Points, in no order, along strands that fork and pass close to each other.
In the rows, zero is written as 128.
Points whose rows are less than 28.7 apart are linked; no others are. Some points are linked to none.
K148: [144 109 190 129 100 123 117 152]
K904: [142 103 153 127 139 105 118 120]
K482: [134 146 178 112  79 197 123 149]
K101: [116 122  96 171 167  96 114 138]
K14: [127 121 140  78 106 190 122 133]
K785: [121 181  69 184 143  91 110  95]
K113: [110 175  71 173 130  82 161 108]
K384: [134  98 162 108 120 154 111 131]
K513: [104  84 114 130 156 142 120 170]
K77: [138 159 147  78  85 201 127 132]
K814: [124  98 136 112 150 158 108 114]
K230: [138 104 185 123  99 137 113 158]
K515: [118 119 128  75 108 184 133 162]
K504: [148 118 132 134 164 111 111  72]
K102: [118 183  65 182 136  87 123 102]
K361: [118  99 156 102 110 165 125 175]
K861: [131 105 158 101 113 170 113 136]
K500: [101 103  98 159 170 130 105 152]
K981: [129 162  82 176 163  95 109  85]
K846: [134  92 152 120 136 130 113 132]
K839: [120 149  97 144 127  73 185 101]
K323: [116 163  77 171 140  76 153 112]
K459: [143 126 140 132 125  65 158 117]
K305: [113 159  91 149 122  81 192  95]
K745: [138 129 134 131 121  61 171 119]
K719: [126 171  73 182 154  96 106  88]
K343: [121 104 115 145 168 125 110 122]
K60: [129  99 142 104 139 164 108 117]
K960: [151 111 179 122 115 121 114 121]
K349: [134 164  88 165 156  87 134  73]
K242: [121  93 146 104 128 159 117 151]
K642: [150 129 155 125 115  68 155 113]
K163: [113 189  58 185 126  87 124 111]
K898: [121 100 122 124 161 154 109 111]
K973: [130 135 100 162 173 109 107  81]
K5: [139 106 140 134 147  99 124 117]
K221: [158 118 190 122 109 124 109 114]
K402: [121 127 154  90  86 183 129 179]
K559: [135 121 114 150 173 116 108  88]
K796: [152 116 173 128 111  80 136 136]
K299: [101 192  57 178 108  96 155 104]
K976: [129 134 119 135 122  64 182 116]
K294: [105 197  53 181 111  94 138 106]
K505: [135 125 186 119  88 169 115 157]
K939: [119  84 142 122 140 134 118 160]
K203: [152 120 148 128 134  83 135  97]
K136: [136 154 159  88  82 202 123 138]
K489: [128 157 153  90  74 194 136 171]
K336: [124 142 153  89  77 189 135 178]
K774: [136 111 183 118  94 158 114 160]
K899: [129 119 111 155 160  85 131 124]
K30: [111 107 102 164 168 111 114 147]
K57: [143 108 143 124 154 127 106  89]
K430: [ 94 179  67 171 109  98 179 100]
K761: [148 130 185 110  94 180 107 113]
K225: [108  87 115 142 162 129 115 159]
K988: [125 124 111 149 145  66 156 134]
K969: [118 152  82 173 151  77 135 117]
K450: [125 137 105 149 140  64 168 125]
K963: [123 114 105 156 172 115 108 116]
K52: [142 109 149 132 129  76 142 135]
K842: [134 151 137  69  90 197 129 135]
K669: [139 178 130  69  80 189 138 155]
K244: [136 165 111  52  94 178 138 158]
K159: [154 120 192 121 105 146 104 119]
K766: [107  94 111 123 158 159 113 143]
K561: [122 144 102 144 130  68 178 114]
K952: [142 134 173  98  94 192 109 119]
K685: [121  85 151 115 130 137 119 169]
K22: [153 121 166 126 111  72 145 123]
K545: [138 140 166  93  90 200 116 124]
K152: [145 130 123 139 158  90 126  78]
K421: [118  88 159 114 111 149 124 179]
K735: [122  96 128 146 154  96 127 150]
K999: [107  93 110 144 166 135 111 148]
K212: [148 104 168 123 125 119 115 120]
K753: [152 117 183 128 107  93 126 132]
K827: [139 181 142  79  75 197 138 158]
K341: [131 135 137  74 102 192 125 133]
K243: [136 137 183 114  81 186 119 153]
K507: [118 108 153  98  97 174 126 176]
K718: [149 123 135 132 155 100 121  74]
K578: [118 146  86 175 157  81 127 126]
K442: [103  90 114 107 144 167 123 166]
K621: [134 112 125 146 156  92 126 120]
K920: [141  99 171 125 118 106 121 147]
K217: [ 98  88 111 117 148 160 124 175]
K483: [141 150 102 153 159  87 132  73]
K467: [105 182  63 173 120  91 162 103]
K791: [103 166  76 160 117  89 190 100]
K831: [126 100 128 130 161 131 108 117]
K845: [115 193  63 174 125  94 143  82]
K934: [140 175 120  59  87 183 139 160]
K206: [130  95 141 124 152 130 114 124]
K992: [128 149 132  71  88 188 136 165]
K689: [122 128 135  76  94 189 131 161]
K119: [125 103 126 147 151  85 134 147]
K123: [125 109 146  89 117 180 118 136]
K49: [133  97 160 115 129 140 112 133]
K523: [128 175  77 169 144  89 142  75]
K647: [121  88 137 131 150 121 119 154]
K487: [153 113 190 128 102 111 117 144]
K317: [121 183  69 173 134  91 142  78]
K616: [115 138  85 178 160  89 117 133]
K883: [105  91 122  98 130 168 130 171]
K319: [112 109 122  80 116 182 132 164]
K220: [125 140 115  62 106 187 135 149]
K40: [129 114 121 149 147  69 147 139]
K362: [123  95 130 140 156 110 120 142]
K71: [147 141 116 144 158  87 130  68]
K819: [121 105 116 103 156 179 110 101]
K414: [140 118 121 140 169 118 109  78]
K556: [109 101 128  91 121 173 126 168]
K656: [133 149  93 167 171 104 104  79]
K615: [150 126 190 116  99 161 103 114]
K971: [122 118 106 160 162  90 124 133]
K950: [132 171 153  91  74 198 137 164]

A fork is a point with three links, a tip a point with one. Leave the first point through the second and follow the links. Name the first fork or tip that comes.
K647; K362: K561
K101; K616: K467
K513; K225: K101
K774; K505: K482
K442; K883: K992
K60; K814: K831
K71; K483: K845
K402; K336: K244

Follow the links from the first point to the second, and from the first to the third. Name the last point that the two ways share.
K735; K745; K305: K561
K60; K963; K384: K831
K969; K621; K225: K101
K384; K60; K963: K831

Name the points in between on the shortest way along the links from the first point to the second, in order.
K60; K384: K814 > K898 > K831 > K206 > K846 > K49
K504; K483: K718 > K152 > K71
K753; K642: K796 > K22
K950; K685: K489 > K336 > K402 > K507 > K361 > K421
K999; K101: K500 > K30
K971; K221: K899 > K621 > K5 > K904 > K212 > K960
